Points on a hilly landscape, in no order, each with its height.
From any point a ball rolls to the lowest of the 5 points nearest to it. It stops when none of these is lower. Distance is the straight distance between rows; heights are no part of it.
Faku h=377: [175  79 120 103  66 134  55 119  62  88  61  61 138 142 119 119 135 146
  80 135]
nivil h=319: [156 106 142 122  80 108  99 122  85 126  84 104 137 133 136 138 143 132
 110 143]
puvo h=240: [104 153 106 113 186 139 141 140 162 139 182 163 107 122 142 130 136 115
 137 125]
mota h=188: [106 167 106 165 169 138 166 147 148 179 185 185 105 160 117 137 160 109
 126 125]
puz h=193: [110 155 121 184 156 138 177 153 140 185 169 189 108 166 113 134 160 112
 129 112]
mopon h=390: [143 116 151 117 101  99 110 118  99 140  91 122 133 134 139 146 140 123
 122 147]
rigu h=372: [119 165 115 113 142 155 122 109 199  94 162 115 130  77 139 119 111 161
 158 142]
buged h=421: [113 148 123 108 155 139 134 121 183 111 160 133 122  76 148 120 123 147
 153 128]
sel h=417: [170  94 126 111  69 122  72 125  72 105  74  81 140 138 130 125 141 141
  89 143]
tukiz h=297: [104 128 120 153 150 123 147 149 133 175 141 163 115 163 114 136 140 111
 129 112]
lub h=299: [107 108 135 171 142 117 162 156 112 177 119 170 119 168 104 139 134 109
 119 106]
Dovi h=285: [150 105 149 132  89 111 101 126  72 142  74 114 130 140 117 149 136 127
 111 143]
sas h=212: [109 157 106 115 195 145 149 137 158 125 192 167 109 118 145 126 139 115
 142 128]
sube h=431: [109 182 124 114 162 168 131 113 202  93 175 127 125  72 136 123 114 158
 164 158]
pazer h=323: [147 110 137 118  88 103 103 118  95 134  81 114 138 134 131 145 144 130
 115 152]
Feteg h=394: [129  85 150 179 119 116 185 161  83 177 114 172 120 170 108 128 136  99
 113  95]
Vedo h=494: [148  73 163 184 101 116 203 156  79 189 129 188 115 171 123 130 147  90
 105  91]
lan h=422: [167  82 166 155  82 128 125 145  43 151  63 124 107 136  98 155 131 116
 117 113]
Mig h=612: [121 120 136 107 131 100 120 122 131 143 114 140 129 121 144 137 134 126
 128 136]
Nupo h=416: [177  89 123 104  70 129  59 120  70  84  68  63 144 142 123 115 132 143
  85 130]
mavev h=247: [136 131 128 111  99 113 100 116 137  73 103  66 160 109 149 107 116 153
 124 125]
nub h=320: [106 148 105 123 184 135 143 138 147 154 173 167 112 141 136 134 144 111
 131 119]
labin h=290: [116 143 129  98 160 121 126 122 168 129 155 143 122  98 144 130 136 136
 149 127]
fam h=538: [138 120 138 111  99 103 106 119 104 130  96 111 136 128 143 134 133 130
 118 147]
rafan h=501: [109 187 104  97 145 178 112  88 213  88 170 109 142  82 128 116  92 165
 159 175]
tak h=214: [105 194  96 143 210 145 181 135 161 129 245 178 122 115 137 114 154  89
 145 150]
bakot h=331: [115 145 134 192 152 136 187 157 137 194 158 192  99 160 113 137 166 106
 123  98]
rame h=209: [103 164 114 116 197 154 151 139 172 113 200 157 110  95 142 119 130 118
 147 133]
zudo h=192: [116 161 127 109 140 137 125 115 189 102 152 117 130  84 144 120 123 162
 151 131]
naka h=366: [166 103 122 104  76 120  79 123  85  86  79  74 154 133 137 119 136 139
  96 135]
Kurig h=311: [109 172  94 138 200 148 168 140 154 134 218 181 114 116 137 116 147 102
 137 139]
zini h=75: [115 163 104  89 120 144  75  86 177  67 121  52 157 108 128 105  67 165
 155 143]
ziba h=370: [136 125 125 106 101 114  84 119 126  59  96  49 162 112 139 107 106 142
 128 122]
Boko h=399: [110 161 121 107 173 146 136 125 185 104 174 137 119  77 141 122 128 142
 154 139]
dol h=90: [103 179 109 133 213 156 169 136 167 105 228 175 117 101 137 114 133 104
 149 144]
fomi h=147: [124 138 124 107 106 109 109 115 159  90 121  91 150  97 152 109 123 162
 136 123]
Tafaf h=415: [117 130 131 103 139 110 120 118 156 124 137 126 126 105 153 127 136 138
 138 128]
rolor h=250: [102 179 118 114 207 166 155 133 179  95 205 156 118  81 133 119 128 116
 161 140]
befab h=329: [177 100 128 124  60 124  82 120  64 116  65  89 133 143 122 135 140 135
  92 144]
zof h=291: [151 111 138 115  85  99  94 118 106 108  92  95 151 127 148 122 137 141
 110 139]
kekid h=292: [166 104 145 136  70 117  99 125  65 134  63 108 128 135 114 149 140 135
 106 145]
Suru h=172: [106 153 109 171 162 132 163 151 144 183 167 188 104 164 119 139 157 108
 126 115]
vofu h=268: [115 106 135 152 134 116 144 146 110 169 107 151 120 157 106 146 127 110
 124 119]
dek h=321: [159 109 136 113  76 109  93 117  87 110  82  93 151 133 141 128 135 137
 104 147]
tev h=96: [120 149 112 107 113 130 111 100 177  87 121  80 156  95 149 109 102 165
 143 128]
dozu h=455: [143  72 158 174 107 116 182 166  68 167 106 164 115 166 110 129 133  95
 108  88]
Numap h=249: [112 191  96 158 187 148 171 137 149 166 214 191 107 146 130 136 160 105
 134 132]
pas h=119: [126 143 116 113 105 121  98 110 169  70 113  72 164 106 138 109  98 158
 142 122]
niren h=89: [116 164 109 108 125 142 107 100 192  80 142  80 155  90 135 109  91 169
 154 138]
tane h=593: [125 112 139 108 120 100 118 119 119 150 108 130 125 126 141 140 139 128
 125 137]
sil h=253: [122 108 144 129 127 106 120 127 106 161  97 141 122 140 124 151 126 116
 133 134]
mef h=786: [132 123 136 105 106  99 117 117 142 119 108 119 138 112 149 127 140 141
 129 135]
kar h=371: [107 182  87 147 195 151 174 138 156 149 226 184 109 133 135 126 156  95
 131 140]
lerov h=284: [131  96 153 153 117 117 131 139  78 161  83 142 124 147 102 147 124 110
 129 122]
bod h=211: [103 165 100 125 202 149 160 141 159 129 218 174 112 115 139 116 143 102
 136 140]
kiro h=413: [164  86 125  95  82 125  59 125  83  59  73  49 148 123 134 114 126 142
  94 126]
kiso h=384: [107 182 127 115 174 168 137 121 197  97 182 132 123  73 138 125 116 143
 168 154]
bofor h=317: [110 124 131 113 154 115 122 131 137 160 137 150 118 137 134 141 130 118
 135 126]
fabil h=493: [119 182 111 113 145 165 118 103 201  92 166 110 136  73 138 116  99 159
 159 149]
Zom h=509: [144  78 160 178 102 119 212 155  86 197 127 189 106 178 126 127 153  87
 103  97]
peli h=599: [ 93 173  98  45 146 168  79  72 196  54 158  73 154  97 125  97  68 167
 159 170]
Gam h=137: [117 147 111  94 111 132  70 101 156  55  97  40 159 107 130 110  80 155
 151 126]
bimu h=160: [104 141 119 175 161 133 167 150 140 182 158 182 110 166 107 140 152 112
 119 110]
Fonaz h=263: [122 107 146 142 134 107 135 139 105 172 100 146 120 149 111 152 129 113
 129 124]
Figof h=278: [107 178  95  77 133 167  86  79 197  73 155  77 155  99 122 101  72 173
 154 159]
tiriv h=269: [105 137 125 101 165 125 131 130 152 140 155 160 115 125 139 136 138 120
 140 125]
Begi h=259: [112 110 135 130 140 111 127 130 124 165 113 150 121 145 123 151 132 113
 131 129]
pup h=289: [183  95 143 127  57 129  87 118  57 130  58  92 122 139 117 145 142 141
  99 136]
Dima h=648: [119 105 147 190 125 125 193 158 118 185 143 186 108 167 107 128 152 107
 112  96]
Ver h=276: [145 106 148 131 105 108 113 126  88 151  83 121 128 138 123 154 135 122
 119 142]
vimil h=844: [136 119 142 105 114 103 115 115 116 133 102 117 136 119 149 135 139 132
 129 140]
Seva h=358: [115 128 133 100 143 112 125 120 154 131 140 137 124 110 147 132 134 139
 142 127]
Dasop h=244: [141 123 129 108  95 103 100 112 127  87 102  90 151 113 152 113 130 145
 120 129]
Fedov h=264: [127 108 151 130 113 107 116 130  97 157  88 135 124 139 122 151 136 113
 129 137]
Fogu h=129: [120 141 125 109 121 118 117 109 169  99 132 101 143  92 152 119 124 161
 139 125]
mifez h=220: [106 152 103 141 172 136 150 144 147 166 168 177 115 159 122 130 139 111
 127 119]
fivon h=84: [109 162 102  75 127 147  71  77 181  66 131  56 158 105 123 105  72 164
 158 147]
bafuf h=73: [105 136 128 177 150 129 172 147 135 182 146 180 110 164 107 133 153 114
 119 104]
Kas h=450: [138  74 154 179 109 114 195 162  82 183 122 178 116 170 112 127 138  89
 106  95]
Somev h=83: [112 170 101 101 127 145  92  93 186  74 135  69 158 101 127 105  79 170
 155 142]
kes h=310: [108 147 125 104 174 138 137 126 171 122 165 152 114  86 147 128 133 135
 151 125]
ded h=53: [115 151 108  91 116 137  68  92 167  59 110  45 158 108 130 106  80 159
 155 138]
Pirek h=272: [145 116 130 105  88 100  95 119 111  87  95  82 154 122 150 117 128 136
 112 136]
Datok h=374: [128  91 150 165 121 113 164 158  82 168  98 155 123 162 103 145 122 102
 121 103]
Dof h=288: [130 138 119 104 109 127  73 106 137  57  90  39 156 114 137 103  93 151
 138 124]
butu h=478: [127  91 156 188 117 112 191 164  99 185 131 181 118 168 110 130 142 104
 110  93]
ked h=111: [115 161 118 114 127 142 113 103 190  90 139  95 146  83 140 119 107 163
 155 136]
ripo h=622: [163  61 158 174  93 124 196 157  50 176 108 166 111 172 116 134 128  89
 101  87]
rono h=495: [152 110 128  96  89 115  72 128 108  56  85  57 160 119 138 109 118 142
 108 123]
bos h=127: [109 168 102  63 126 153  69  71 189  59 138  64 154 104 126 107  63 165
 161 159]
rebad h=353: [109 180  97  96 133 164 107  92 208  77 155  94 150  93 127 105  86 168
 154 163]
Pelol h=277: [106 115 134 158 143 115 147 146 114 175 118 160 117 159 104 139 129 110
 126 115]
limu h=559: [126  88 160 188 117 117 210 158 106 191 142 195 108 168 119 128 157  98
 105  89]
nepu h=313: [184  87 151 147  61 135 102 132  47 142  54 100 113 134 108 151 140 139
 104 127]
bas h=516: [151  69 158 175 105 117 191 159  67 178 117 173 119 175 116 130 135  93
 103  91]
fuzu h=424: [182  70 120  96  64 140  43 121  57  79  64  52 134 142 120 120 132 147
  79 124]
gutem h=266: [106 136 114 132 169 130 136 138 144 166 155 171 111 155 121 144 132 117
 128 117]
tife h=332: [117  99 143 173 130 113 172 159 103 177 115 166 123 167 102 135 131 106
 116 102]
vegu h=271: [111 168 119 115 193 163 144 131 181 103 192 148 112  84 130 125 127 121
 161 139]
luv h=524: [125 131 134 105 122 103 119 115 154 118 126 119 136 103 154 127 134 145
 140 133]
dop h=183: [112 120 140 120 133 106 121 126 122 155 104 139 119 140 130 143 131 120
 129 132]
lem h=348: [167 104 134 117  71 117  91 122  79 118  71  99 142 136 134 135 139 138
  95 146]
bilu h=451: [161  80 163 158  94 122 139 153  49 145  70 132 108 142 103 153 122 108
 119 108]
Zodo h=515: [163  67 156 182  92 117 208 150  65 211 126 190 104 176 128 136 144  81
  92  99]
zupu h=104: [187  86 126 126  57 133  79 120  53 110  57  74 129 148 113 134 142 151
  89 137]
Dad h=461: [157  86 165 147  84 122 127 138  53 149  65 127 114 138 104 159 125 117
 124 121]
Sev h=86: [121 150 111 101 114 131  83 101 167  68 114  52 163 104 134 102  81 156
 156 129]
vebe h=544: [111 157  96 135 186 141 149 141 152 154 189 182 106 146 133 128 144 110
 129 130]
Faf h=167: [106 166 106 119 204 151 157 139 164 118 208 171 106 110 136 119 138 112
 144 130]
Vanob h=359: [142  88 156 158 109 117 141 148  67 159  80 135 119 151 101 151 125 109
 122 115]
Bukob h=161: [ 98 173 118 124 211 159 154 141 170  99 215 153 120  89 133 118 135 110
 154 144]
mela h=442: [159  71 163 161  99 120 159 160  45 151  78 145 107 153 101 144 124 102
 114 101]
Vigi h=173: [111 121 132 172 146 127 167 156 127 179 138 181 116 168 105 135 149 112
 117 107]

Where does a ball stop that starts at each point below?
Tafaf -> dol
mela -> dop
ziba -> ded
Zodo -> dop
Seva -> dol
zudo -> ded
Vedo -> dop
Zom -> dop
